A landscape with many peaks, sampled at points; each row gives a point and its height.
A climber steps from a point to the highest of its 2 nearest points, and stops where none of them is higher. Distance is the straight distance between rows; heights are no part of it.
dafur (h 1.64): [ 11 -24  36   3 -18   5  12  -2  15   1   6 -26  -1 -25 -20   5  42   4
 -13  24 -31  47 -34 -41   0   5  16  -1]
falel (h 5.17): [ 53 -36 -47 -11   3 -13  16  32  19 -13 -38 -19 -20  -3  12   1 -22 -25
  -4 -26  13  -8   7  25 -25 -38  -1  -5]
tilo (h 6.14): [-37 -52  30  23  15   7  20   1   9 -24  13 -30 -32  -6 -34  -6  22  -6
 -25  21 -52  33 -50 -20  12  12 -30  -2]
far (h 2.48): [  6 -28  34  14  -4 -38  -4 -11  23  12  14   4   6   2 -53  26  12  51
   3  13  18   4 -34 -27  34  11  -3 -19]
tutak (h 7.28): [ -3  17  47  37  -9  28  -3  12 -36 -20   7   9   8 -36  -4 -21   8 -20
   3 -39 -14  -1  14  -8 -17  18  16  40]
vovid (h 2.37): [ 31  12  13  29 -24 -38   2  13  -9  36   1   2  10   0 -19  20  -5  11
   5  -5  -2   1  -8 -38  -8  10  -7  28]
nivi (h 4.97): [  9 -45 -41 -12   6   1  32  37  35 -24 -28  -9 -31   8   7  -6 -22 -14
  -6  -9 -13 -13  -2  20 -33 -20   2 -37]
dod (h 1.25): [ 28 -38  38 -12 -27   4  11 -11 -23  29 -12 -50  10 -11  -6 -14   2  -1
  -2  -5 -15  34  -2 -45 -30  -3  -7  26]
fekop (h 5.16): [-22  11 -33  12  14  -4 -26   8  13  18  12  -4  14  15  35 -35 -21 -17
  27 -18   3 -17  53  31 -23 -18  30  10]
dom (h 8.34): [-41 -10  61 -33   7  18 -27   8  37   1  27  39   6   1 -17 -14  -2  -4
  -1 -12  27  12   4  -2  29 -15 -39 -19]
kol (h 8.05): [-21  18 -16 -29  16  -7  -9  -6  12 -10  23  23   5  17 -24  43 -37  53
 -30 -16  11 -14 -31  29  20  33   2   6]
fesad (h 5.31): [-43  16  10   0   4  45  -1  -2   1  28   3  19 -14 -12  45 -37  18   0
  31  13  -3  13  41  13 -13  -2  38 -23]
Bafil (h 1.93): [ 26 -12  49  24  13 -25 -29 -12 -35  -1  18  -6   5 -12 -38  31 -10  26
  -5   2  18 -39 -42 -21  11  16 -19   8]
kifum (h 8.38): [-16  53 -18 -42  27  -7 -24   1  15 -15  39  12  12  14  -6  28 -32   3
 -48 -29  25 -14 -41  43  26  14 -15  12]
buz (h 4.76): [  9  33 -22  12   2 -38 -14   5  -5  21  -8   5  -8  20  24  15   1 -28
  21  -7  21 -39  20   1  -2 -26  -4  46]
sumip (h 7.57): [-18 -32  59 -25   0  27 -30  -2  -3   0   8  13  16 -13 -34   0  19   1
 -21  13  30   5 -20 -19  44  -1 -40 -22]
mek (h 4.28): [-23   4   7   0   1  38 -35 -28 -46 -22  10  55   3   6  11   3   5 -13
  13   1 -45  -9   4   1  18  46  -2   0]
zasi (h 5.71): [ 25   1 -62 -29  -1  -8   5  -5  -6 -43 -41  36  -4  11  29  17  14 -44
 -22  -8  -9   7 -22  25  15 -20 -28  17]
mido (h 4.18): [ 25  35 -21   6 -14   1  -6  -9  -7   7 -18  10   9 -17  18  20  43   6
  -2  11   3  25   1 -10  24  -6  46  18]
zeg (h 8.68): [-17  51 -20 -15  27 -26 -33  12  20 -15  57  -6  19  19  -8   5 -17 -22
 -28 -44  26 -21 -15  40  19 -17 -15  38]
bubi (h 7.60): [ 19  19  10 -20  12 -23  -7   9  22  -8 -15  -2  37  10  20  29  31 -23
   6  18  20 -27  -6 -32  22 -47 -27 -18]
Rop (h 8.32): [ -5  18  42 -22  -7  31   0  25  -8 -17  -8 -39   7 -24 -14  -6 -13  -7
 -13 -40  36   4  32  -7 -13  -3  -4  35]
Viro (h 3.21): [-39  46   5  13  11  21  -5  19  14  -9  35 -13  30   1  10 -15  12 -21
  -9 -11  -2 -15  50  18  -9   9  30 -16]
zup (h 3.83): [ -9   9  -8 -17 -32  30   0  -5   0   3  -2  37  12 -17  -1  17  15 -13
   9  25 -45  38   1 -27  44  43   8 -21]
raz (h 4.98): [  1  46 -10  25  -6   6   6  30 -25   5  -9 -13   7 -24  12  -6  -3 -22
 -14 -27  20 -23  49  -2  -6   5  30  29]
ludig (h 0.25): [ 13 -19  14  76   6 -40  12 -29   8  48  30  22  -4   5 -17   1  30  11
  34  41   6   9 -13 -23  -4   5 -18 -36]
Zisin (h 3.95): [  0  18   4  55  -9  -9   3 -24 -17  39  22   7  -1 -17 -25  19  -1  41
  10   7  -4 -17   4  -3 -20  40  38   1]
Gupep (h 7.23): [-31  29  24 -58  10  41  40  20   9 -50 -16 -26   7 -19 -14   2 -17 -22
 -54 -17   5   9 -14  20  17   5 -24  -6]
Gase (h 5.47): [ 62 -16 -36   6 -22 -30  28  34   2   2 -44 -23 -13   5  -4  -1 -21 -20
  -6  -4   7  -7   2 -16 -34 -20 -11  -3]
Diruf (h 7.50): [-36   5  55 -20   9  48  32  10 -16 -53  -8 -23  -6 -27 -44  -1  10 -16
 -35 -17  -5  -4  -9 -12  11   9 -26  -1]
Duf (h 0.94): [ 24  12 -21 -31   6 -34  10 -25  14 -26 -11  16   3  25  -7  65  13  13
 -11  10  17 -11 -63  14  22  -8 -22  29]
letu (h 4.37): [ -6   9  38  33 -22   6  -7   5 -21  54  23 -12 -13 -20 -35  -2 -20  34
  -1 -12 -11  13  -1 -22 -11  47  30  23]
nukeg (h 1.86): [ 40 -18   3 -14 -20 -11   5  -3  24 -26  -7   6  17  -8  -7  15  36  10
  -6  15 -20  56 -34 -42   1  -3   3  -2]
Zepul (h 5.37): [-16 -41  68  17  -1  -4  -8  14  -4  31  21 -39  -9 -19 -53  -2   1   4
 -16   3  12  13 -23 -40   5   7 -24  15]
pusuf (h 7.42): [ 58   8   1  45 -31  -3  18 -34  22  22  23  12 -20 -29   0 -19  18   6
  22  31 -11  52 -26 -24 -18   2  19  -9]
bupa (h 5.03): [-10 -53  -2   7   0  17  21  12   0  11 -28 -29 -57  -5 -18 -20 -26   0
  17 -21 -26 -10   0   5 -47  -1  16  -6]
Datin (h 4.93): [ 14  22 -30  -5   8 -41 -15   8 -25   9 -24 -23 -11  17  24   4 -17 -39
  -1 -23  42 -54  17  27   7 -44 -22  51]
fav (h 7.81): [ 44 -14 -10  12 -12  31   3  -7 -35  -9 -43 -26 -16 -36  18 -17  25 -17
   3  -2 -18  16  -5  -5 -22   5  49   5]
deta (h 5.19): [ -8  22 -40   8   3 -16   3  35  -7 -22   2 -31  15 -26   8 -27  -5 -32
 -34 -38   9 -15  43  31  13 -17  28  37]
bav (h 3.35): [-36  50  -8  23   7  -3 -31  -3   9  18  38  -1  38  18  -4   6   4   1
  -8  -5   6 -22  46  13 -32  11  29  -8]
zesa (h 0.49): [  8  -3 -10  42 -17 -22  23 -28  18  -9  23  35  11  15 -40  29  34  31
  -3  22 -27  15 -26 -21  11  36  13 -45]
Geso (h 7.62): [ 66 -31 -36   0 -31 -17  -4 -21 -33  24 -34 -31   0  -8  -2   2  -1   5
 -10 -18  -1  39   9  -4 -19   1  25  56]
Leve (h 7.14): [-46 -17  32  -2   8 -12 -32  -7  16  36  34  23  -2  16 -17   4 -13  51
  28   6  15   4   9  -7  -4   6   9  -6]
nazof (h 6.27): [ -3   6 -39  -9   9 -30 -21 -19 -17  -9  -9   1 -37  18  11  32   2  12
   4 -17  33 -40 -10  38   8  -6  15  68]
Vopi (h 7.08): [-34 -13   9   8   2 -11   9  20  24  -3  29  22  16   6 -28  15   2  32
 -21  -3 -18   0  -8  -7 -31  23  -7 -12]
muzaz (h 1.16): [ 18  33  16   3  11 -36  12  32  18  -4  -1   2  30  -2   4  17 -28 -29
 -10 -22  32 -41  -4  -8 -16 -36 -51  19]
Vovor (h 5.80): [-43 -48  52  16  11  12  -4  14  12   1  35 -21 -19 -12 -56  -1  11  12
 -26   8 -18  18 -34 -20  14  23 -16   5]
Sopop (h 5.52): [  1   1 -76 -20  13 -22   8  16  17 -45  -7  20   6  14  25  -5  -7 -42
 -35 -21 -14 -11  -4  54  25 -26 -15   7]
Fupet (h 4.80): [-50 -30   9   3   4  18   3 -28  10  42  17  30  -7  17  16 -26  26  20
  35  45 -22  38  21   5  -9  10   4 -45]
Mig (h 4.29): [  7  22 -37   8 -17  13   3 -36   1   4 -13  44  -5   6  22  12  29   3
  20  33 -32  23   1  -4  16  29  19 -30]
pefup (h 1.00): [ 22  11 -53  -9   9 -59  18  -5  31 -17  -6   5  -6  25   0  42 -14  27
 -16  -2  18 -24 -45  32   8 -12 -11  24]
Bolen (h 5.96): [-37 -23 -32  -2  -6  46  23  -5  32   2 -26  -2 -41   5  10 -29  14 -26
   8   8 -52  23  25  27 -45  -3  32 -39]
Kulos (h 8.06): [ 20  37  13 -39  24 -13 -15  19  33  -9  11 -25  65   2   9   7   7 -31
 -19   0  32 -23 -11  -9  32 -50 -25  -6]
Lobi (h 0.85): [ 33   5  -1 -23 -11 -23   8 -39   7 -30 -17  12  20  19 -26  66  26  23
  -4  22   7   0 -53 -21  42   5 -15  -6]
mon (h 1.48): [ 26 -11  41   1   6 -24   0   9 -39  22 -13  -8  11   7  -5   1 -25  -5
   6   0  33 -35   2 -32 -15 -24 -65   1]
fer (h 4.73): [  0  59  -1  31  -2  18   9  13 -14  34   1 -12   6 -38  14   3  22 -12
  -6   9  16 -14  37  -3   7  -2  51  -8]
dokeg (h 1.29): [  5  12  42   4   6 -15  23  31  -6  -2  -1 -13  18 -10  -9 -10 -21 -22
   3  -7  36 -36  25 -21  -6 -23 -49  -2]
Gimar (h 6.11): [  1  39  -8 -18  21 -13 -34 -10 -27  -7   1  -2 -21  15   4  44  -4  26
   6 -14  48 -47 -13   9  17  -1  13  38]
Naz (h 2.82): [-19  18 -35 -53  32  13  21  28  30 -16  32 -19  38  11  11 -15 -54 -17
 -23   8 -31  -7 -25  30  32  11 -26 -31]
ridad (h 0.54): [ 41 -33  35  72  -5 -37   2 -37 -13  42  22 -18  -8 -10 -16 -10  19  10
  32  44  10  36 -29 -26  22   5 -11 -15]
kef (h 3.00): [-41  25 -26 -38  14  41  17  26  -3 -21   6 -25   8   7  20 -14 -26 -22
  -6  14 -20 -22  30  16  41  18   2 -39]
kog (h 5.57): [-46 -15 -19 -43  -1  16   5   7  21   7   0   0 -11  19  35 -19 -21  33
  27  21 -19  22  15  14  25   7  19 -23]
nok (h 0.91): [ 40 -38  49  21 -20 -25   0 -26 -29  50  -4 -39   1  -8  -6 -12   0  18
  22  25  -6  34 -11 -44   2   5  -8  10]
Pef (h 3.22): [ 36  -9 -28  25 -45  -1  29  29   8  44 -32  -6 -26  -5   5 -31 -15 -47
 -10 -23 -20  39  25   3 -32 -14  15  20]
lus (h 6.41): [  9 -42  24  19  16  -6  -3  -7 -24 -42  14  17  -3  -3   1   3   8   6
 -12  26 -43  -2 -54   2  22  24 -37 -31]
kimuv (h 2.58): [ -1  -6 -60 -12  -4 -36   6  11  61 -19  13  31   7  33  17   2  -6   6
  -6  -4 -23  25 -15  19 -10 -23 -13  10]
Pude (h 4.74): [ 39 -66  -1  10 -15  -6  23   5   1  -6 -29 -52 -55  -3 -26 -19 -30   4
  13  -5 -25  12 -27 -10 -40   2  -4  -3]
pabud (h 3.47): [-30 -39  56  34  21  10 -45  -8 -34  -3  48   7 -14  -8 -17 -16   0  16
   4  -7  -2 -10  -6   2  -5  29 -11   2]
zovas (h 5.70): [-21  -6  16  33   6  22  15   5 -18   1 -19   8 -20 -13   8 -35  -8 -24
  26 -24   4 -32  51  14 -47   0   8  -6]
mobub (h 3.84): [  2  -9  -4 -62 -10  15 -11  -5  14   4 -15 -32  35 -12  34   4  19   9
  -4  -1  17  42  17 -19  12 -36  23  29]
gufi (h 4.81): [-32  -1  57  26 -13   8   3   8 -12  55  30 -31 -27  -9 -47 -19 -13   2
  -4  -6  -5  15  10 -32 -11  26   0  21]
luki (h 6.47): [  2   4 -24  18  -4 -26 -33 -11 -29   5   1  15 -25   1  -8  22   1  13
   1 -32  14 -10  -4  10  -7   8  18  83]
Kupe (h 7.78): [-38   1  45 -11  -3   5 -40  21  27  31  45  -5  -8  -4 -28  -8 -20  31
  10 -18  29   5  23 -20   2   2   3   3]
Pubav (h 8.42): [ 48 -20 -50  19 -14  -2 -11  -9 -38 -11 -42   3 -25 -31   7  -3  26  -9
 -11 -24  -3  16   1  15 -11   2  44  43]
bugiv (h 2.91): [-57  20 -12 -60  17  40  18  19  23 -15  30 -38  16   4   2 -18 -57 -27
 -11   3 -28   0  12  27  39  19 -21 -35]
vifi (h 4.14): [ 44  39 -29  43 -31 -21  16  -5 -22  74 -20   2 -12  29   9  -2 -22  13
   8   5   5 -13  19   7  -3   6  19  18]
rizop (h 4.72): [ 31  12 -23 -18 -16   6   2 -46 -18 -21 -37  25  -1  18  15  31  29   2
  31  37 -21  22 -21 -25  46  14   3 -20]
nolug (h 5.62): [-38   3 -34   3  -6  40   2 -14  16  27 -13  15  -6   3  37 -30  14  -7
  12  16 -25  20  43  45 -40 -13  47 -24]
res (h 3.71): [ 13 -30 -15 -66   0  34  18 -12   2 -25 -37 -26  24  -8  42   1  28  -7
 -17   0   5  31  15 -13 -11 -28   4   3]
nogug (h 4.95): [  4  -2 -68   1  17 -16 -11  10  36   1  -2  -3   4  35  34 -21  -6 -16
  18   8 -15 -13  25  36  -3 -25  32 -18]
Lagol (h 3.24): [-36 -39  49  22  28   2 -14  -2 -19 -11  39  28 -10  -1 -11 -22 -15  14
  12 -22   5 -21  -5   8 -38   1 -45  -1]
nemak (h 2.75): [-24 -10  26   5  -9 -14  -6 -14  13  24  11  -8  10  -4 -47  23   9  60
   3  18  24   4 -10 -15  58  20  35 -30]
sosot (h 4.54): [-27  34  -7   2   4  31 -45 -28 -35  -2   7  48  -9  16   8  25  26   2
  17  -4  -5 -14  16   7  14  31  29  20]
Dul (h 2.12): [ 40   2  -7  -1 -30 -40   5 -10  49   1  -3   8   9  -3  -6   8  18  23
  11  11   1  67 -17 -35  -9 -18   7  22]
tefat (h 7.72): [-48   3  33 -23  15  20 -18   5  26  -5  41  37  17  18 -15  -9 -19 -19
 -11   5  20 -11  14  15  33   6 -65 -50]
Safi (h 7.83): [ -2  42  20   1  -2  12  27  41  10 -21  -8 -63  19 -12  -8 -31 -27 -39
  -8 -28  21  -8  55  10   2 -13  -5  32]
gatu (h 3.50): [-14  14  20 -16 -25  29  -5  15  13  11 -11  14  16 -16 -16  20  30   7
 -16  21 -17  33  -5 -26  45  18  30 -13]
fata (h 6.13): [-26 -13   2  25  19  16   4   3 -27 -11 -15  29 -13   2  18 -17  14  -4
  21   9  -5 -38  21  -6 -17   5  -1 -39]
fuz (h 6.93): [  0 -39  50  -9  12   4 -11  -5 -15 -19  16   9  18 -13 -26  13  12   5
 -27  19 -11   4 -53 -12  35  10 -42 -29]
dapi (h 4.70): [-40  35 -43   6  13  -1 -35 -23 -13   1  12  29  -7  40  13  30  28  -8
   7  -2   3 -26  30  41  -6  18  31  33]
dur (h 8.39): [  5  50 -10 -29  37 -19 -21  15  28 -21  31 -16  49   7   6  -6  -9 -33
 -18 -20  25 -14 -31  27  29 -43 -22  23]
Fube (h 7.03): [-14  41  -4 -42   0  31  14  25   2 -43  -5  -5  39 -13   6  13 -18 -21
 -49 -17   5   5   1  19  46   4 -18   2]
bedil (h 5.28): [-57 -19 -10 -14   6   8  13  -1  43  26   9 -16 -15  24  28 -33   4  15
  23  38 -28  23  24   6  -4  -9  22 -45]
tatam (h 7.37): [ -1 -18  -4  14  -3  46  19  14 -32 -35 -40  -7 -29 -28   8 -26  16 -23
   7 -17 -27 -10   4   8 -23   3  37   0]
mav (h 9.01): [ 89   8 -11  49 -32 -17  11 -40 -20   6 -10 -21  -8 -21  -5  -5   5  -1
  10  17 -10  32 -25 -18 -20  15  26  11]
buta (h 5.86): [  1  -8  38 -47  17  26  -4  -4 -30 -15 -10 -20  11 -21  -7  15  -5  26
 -26  -9  30  -9 -17  -6   2   1 -11  -3]
veti (h 4.77): [ -6 -30 -58  -6  12 -11  12  18  45 -14  -3 -14   3  36  14 -20 -19  -8
   5   8 -28 -19  23  36 -36 -12  10 -58]
fude (h 5.36): [-12   0 -62  12   3 -21   7  24   5 -32 -10  18   6  -5  12  -5   5 -31
 -40 -40  -9 -11  28  47  -4 -18  17  19]
Livuz (h 7.86): [-11  18  51   1   0  37  22  24 -10 -53  -2  -2   7 -30 -23  -5   8 -18
 -16 -37   9 -13  18  -5  -6  12 -14  23]
figon (h 5.59): [ 22 -31  26 -34  10  13  14  -9 -31  -3 -21 -38  21 -25  10   8 -13   7
 -16 -15  22 -15 -11 -15 -36 -16 -25  17]
dotod (h 6.72): [-32  33   2 -29 -16  39  -4  16   0 -34  16  44  23  -9 -11  21 -20 -18
 -34 -24 -12   3   8   7  30  33 -24  -3]
Toz (h 6.22): [-36 -28 -11  -9  20   2  -4   9   0   8  -1  -2 -21  12   7 -12 -37  39
  13 -13  12 -34  17  23 -39   6   7 -12]
Rupaf (h 5.33): [ 33 -29   0 -17  -3   4   8  11 -37   1 -47 -20   2 -13  12  -7 -31 -12
   0 -31  27 -25   3   0 -36 -20 -25  29]
gezu (h 5.13): [ 35  -4 -35  17  -8 -23  -6 -23   3 -26 -16  26 -17  13   3  20  23  17
  25  -2  -6   1 -32   1  -5   4  14  30]
lov (h 6.00): [-15 -27 -37 -29  31   1  -8   1   6 -10 -12  29 -25  22  30  -8 -37  27
  18  -9   5 -36  -5  47 -15 -15  -4 -22]
dap (h 6.38): [-21  31  24 -49  10  41 -17  -7 -22 -21   4  42   4 -16  -3  16 -37 -12
 -14 -27  21  10 -16  18  31  30 -47 -15]
lavil (h 3.70): [-43 -38  62  23  11  40 -46 -12 -27 -22  42  23  -5   3 -16 -21  11 -12
  -8  -4 -12   7  -3   8  31  38 -18 -11]
kiku (h 4.51): [ 25  47 -21  20 -21 -44  -5  10 -15  64 -10  -1  -3  47  10  10 -20 -16
   7  -6  13 -16  21  -3  12 -12  -5  50]
pedav (h 5.81): [-36  -4 -42 -42  15  20 -23  -2  -1 -11  -5  28 -11  31  43 -15 -29  19
  21  -3 -13 -10  27  45  10   0  15  -4]
velod (h 6.29): [ 33   3  -6  25 -27 -10  45 -30  55  26  12   0 -35 -11  -4 -31  15  12
  30  51   5  58  -1 -23 -16 -15  20 -32]
badab (h 5.91): [ 11   0 -16 -33   8  15 -12  -9 -16 -32 -34  41   2  -1  28  13   9 -13
  -4 -19   0  -3 -26  21   5 -23 -27  29]
lese (h 2.72): [-11   1 -45 -35  17 -13  19  27  43 -19  17   9  28  25  27 -11 -33  -8
 -13  10 -28  -1 -18  27   9 -11 -20 -28]
ravo (h 5.50): [  0  -3  -4  23  -4 -11  30   3  41  25  15   8 -17  -1   8 -15  33   5
  19  44 -10  35   1 -23  -4 -13   2 -53]
bepun (h 7.19): [-21  42  31 -29  33   9 -26   3  27 -15  34  18  18  25   2   1 -11 -30
   4   6  37 -49  -2  14  47 -19 -50 -48]
kipin (h 5.35): [-31  29 -53   9   6  15 -25 -13   3  20  14   6  20   6  37 -23  18 -18
   1   6 -10   7  49  56 -16 -13  50   5]
rez (h 5.61): [ 30   0  14 -39  21  -2 -18 -52 -27   6 -14  -8  19   5  18  47  17   7
   4  -2  47 -41 -16 -12 -11 -24 -22  24]
Rozu (h 5.11): [ 61 -14   2  -9  -7 -10 -11 -67 -19 -51 -17   5  11  15  10  17  38   7
  15  39 -22  25 -39 -26  22   8   6 -12]
vatur (h 3.98): [-25  -7  42   8  -2  36 -23  -1 -26 -17  13  43  11 -10  -7 -16  22 -17
  -1   1 -31   7  -4  -8  23  25  -5 -12]
neziv (h 6.77): [-27 -20 -13 -29  -7  51  29  11  -5 -36 -33  21 -14  -4  28 -18 -15 -27
  11  -1 -34   7  17  15  11   9 -17 -17]
rarad (h 6.58): [-31  -5  -6   6  13 -27 -15  -1  21  41  26 -14   0  24   9 -14 -29  47
  30  12   7 -11  34  11 -24  -2  19  -8]
reziz (h 2.40): [ 12  -9 -33   3 -12 -34   3   4  59   9  11  26 -10  14  17 -11   2  15
  26   3 -11  38  -4  -7 -23 -21  10   7]
von (h 6.91): [ 41  26   1  18  -6 -33   8  13   5  21 -26 -11  23  -2  19  14  23 -32
  14  21  16 -11  16 -49  -7 -37 -17 -16]
Ver (h 3.23): [-48 -11  26 -29 -15  32   0  11  23  21   2 -10   3  -5 -33   3  18   3
 -21  36  -5  30   7 -30  62  19  16 -40]
kifom (h 6.85): [-27  32  -2 -19  41  -1 -17   2   0 -13  10  20   3  37  17  12  -3 -20
  16  25  15 -61  12   9  38 -13 -33 -44]
puvip (h 4.88): [ -3   5 -57  21  -1 -21 -10 -19   9   4  -6  29 -16  23  12  15  12  16
  14  -6  -6  -7   9  28 -20   2  32  22]
bugod (h 6.10): [ -3  10   9 -46  23  32  -9  -5 -30 -32 -20  24  -4 -11  17   1 -22   7
  -8 -21  24 -12 -21  27   4  -4 -22   6]
Muzar (h 1.47): [  9 -33  36   9 -12   8  14  -1  -8 -15 -11 -50 -17 -28  -9 -12  18  -6
 -10   1 -33  28 -34 -38 -26  -1   0  22]
Dugis (h 7.39): [  7  43   7  14  -6 -20  12  38  18  -4  14 -21  41  -6   6 -33 -16 -49
  10 -31  21  -5  53   7   9 -31 -11  41]
napo (h 8.73): [-21  11  17 -44   1  15  -6  26  10 -10   4 -48   0 -14  12 -20 -31   2
  -6 -35  34  26  26   8   1 -25   7  43]
zubaf (h 4.45): [  8  31 -10   6 -16  28  21   2  -1  30  -7 -16  -6 -41  21  -3  35   7
   2  24   2  30  11  -9   5  -5  51  -1]
nepo (h 2.69): [ 19 -21  23  35  -4 -25   3  16 -22  13  10   7  -4  -5 -13 -11 -18  12
   6 -13 -14 -19 -12 -22 -30  16 -15  15]
moti (h 3.99): [  6  18 -26 -35  -4  -7 -16  -6   3   2 -13 -21  25  -4  22  21  26  13
  -9  13  18  33  15  -2  44 -19  41  25]
luru (h 3.53): [ 41 -20 -16 -30  -2  10   0 -19 -10 -14 -39 -11   7  -6  31   1  37   8
  15  19   7  23   4 -28  -9 -21  17 -15]
fuli (h 3.85): [ 26  22 -40  28 -22 -22   5   1 -20  46 -13 -13 -10 -11   3   7 -15  20
   3 -10  13   1  19   7  -1  14  41  33]
Ziv (h 0.71): [  7  12  -6  10  -9 -16  12 -24  10 -15  -1  34  16  23 -41  55  23  22
  -4  27  -9 -18 -33 -21  52  24  -4 -26]
nik (h 6.35): [-50 -28  -6   5  -3  43  35  -8   1 -14 -18  11 -24   1  16 -34  18 -27
   9  22 -52  18  21   5 -17  17  -9 -43]
gebi (h 1.07): [ 27  11 -29   0  15 -57   9  21  27  -2   4  -2   7  11  11  23 -26   0
 -11  -9  16 -31 -25  10  -9 -28 -27  16]
sipef (h 2.16): [ 41 -29  33  33  -4 -43  -3 -38 -22   1  -1 -21  12  -5 -36  25   2  41
  13  12  10  -8 -42 -28  14  11 -10  -3]
nek (h 2.99): [-44 -18  32   4  10  18  -5  -4  -2  29  18  -6 -17  -3 -27  -5  23  30
   2  34  14  14   6 -13  43  22  21 -36]
Sumaz (h 2.98): [-18 -49  30  41   3 -13  -3   7  -7  -8  25  17   2   2  -9 -20 -18   0
  10 -19 -32 -16  -4   0 -61   7 -29   5]
Livo (h 2.78): [ 43   6   7  22 -55   6  32  16 -13  49 -19 -19 -10  -4  -5 -27  -2 -28
 -11 -10 -31  50  -9 -27 -27   4   4  38]
rezu (h 3.61): [-25  35  -1  45 -10  -9 -19 -20  -3  41  21  14  33  -1 -28  27  15  31
 -11  20  -8 -10  20  16 -49  21  32 -14]
Lura (h 7.65): [-21  -8   8  -3  19 -27  10   2  17  -6  29  20   9  12 -33  37 -29  62
 -27   5   8 -28 -32   8   2  22 -16 -22]
tob (h 5.87): [ 41 -29  -3  44   0 -30   9  -8 -17 -47   5   5 -15  -6  -7  -2   9  16
  -3  11 -37 -13 -48  -5 -16  26   1 -18]
Tabo (h 7.06): [-24 -30  16 -25   5  50  27  11  -6 -49 -40  -7 -26 -17   1 -29  -8 -16
   1 -26 -21  -6  -2  24 -17  -6  -6   2]
Dumik (h 3.57): [ 37   6 -53  35 -25  -8  15   2  17  36 -18  -2 -25 -12  12  -9  -4 -15
   4  -9  -4  24  20  16 -35  -1  39   4]
kopo (h 5.10): [ 37 -12 -39 -14  13 -18  -7  10 -21   7 -43 -16 -12   0  18   5 -43 -15
  -5 -29  37 -45   8  27 -17 -40 -11  26]
Lis (h 1.71): [ -3 -14  47   9  16 -23 -26  13 -14  27  28   8  -6  -3 -32  10 -29  21
   0  -6  43 -35 -12 -20   0  -3 -49   3]
tudek (h 8.37): [-30  18  26 -41  13  10 -26  33  28   1  35 -37  -5  -1   4 -15 -37  24
   4 -29  38   9   9   4  11 -12   2  10]
Bezis (h 2.28): [ 29  26  38  31 -40  -4  21  18 -22  64  -6  -8   8  -1 -19 -14  -4 -14
 -11  -3 -17  25  -1 -41  -9   7 -11  19]
reni (h 6.79): [  6   8   5   7  -5   9 -28   3 -33 -22  -3  22   2 -24   5   2  10  -7
   0 -39   5  -2  -1  -1  -8   3  12  59]
Narud (h 7.63): [ 92 -11 -34  19 -30 -17   3 -45 -33  27 -45 -21  -9  17   2  -2  -6  -3
  14   2  11  30   4 -15 -18   0  13  21]
rak (h 5.44): [ 60 -17  -4  16  -2 -24 -12 -48 -11 -56 -14   7 -17  20   9  16  18  16
  20  16 -25  -3 -61  -5   9  12  -2  -2]
gizun (h 3.10): [-43  39 -11 -31  17  35 -28  23   5 -26  28  -1  22  15  20 -19 -17 -13
  -2 -18   5  -3  37  22  31   9  11  -8]
fonut (h 5.34): [-12 -39  36  16   0  21  12  11 -30   8 -19 -18 -36  -8   1 -43 -26 -11
  32 -17  -9 -18  18  -2 -34  -5  -6   8]
delo (h 6.53): [-33  14  12   9  31  -5 -10  11 -10  -3  12   8  -1  19  13  -8   5   0
  16  16  29 -53  36   1   3  -8 -10 -41]
lide (h 6.12): [ 67  10 -21  37 -14 -31  26   8  -1  18 -27  -3 -14  -1   6  -3  13 -19
  16  27   7  -5   9 -38 -25 -12  -8 -25]
sozu (h 6.57): [-30 -32   8  11  -2   2  32  22  15 -23  11   9 -14  -4 -16  -5  17   6
 -12   8 -37  12 -20 -16 -20  13 -15 -22]
nasab (h 0.24): [-27   2  -7  28 -13 -14  27 -17  28  17  26  16  26  10 -32  21  37  25
 -18  51 -28  26   3   4 -23  33   8 -63]
Vofu (h 5.88): [ 25  33  15 -21  16  -4 -30  -9 -27  -1  -7 -24  14  -3  -3  41  -7  -3
 -15 -15  64 -53   4 -17   6 -17 -19  19]
gude (h 4.94): [-37 -12  17  35   4  44  11 -26 -13  37  15  15 -26 -20  22 -38  32  -5
  31  35 -19  15  19  16 -32  -5  19 -26]
padiz (h 3.25): [ 44 -24 -17   6  -5 -12  13 -25   8 -13 -30   1 -26   3   8 -22  17  23
  40  36   9  29 -13 -23 -10  -7  15 -36]

For each start below, name the point where the climber stops.
bupa: dom
kimuv: zeg
kog: napo
rez: napo
dap: napo
letu: zeg
ridad: zeg
falel: zeg

Call two points neighbours if one is among the 2 nearest of the other. Go from one point of each pair to the other, from neighbour to neighbour, staying as high as possible. Name the lowest point that can't be avoided.
dom, mav: Bezis
napo, zeg: veti
mav, Pubav: Geso
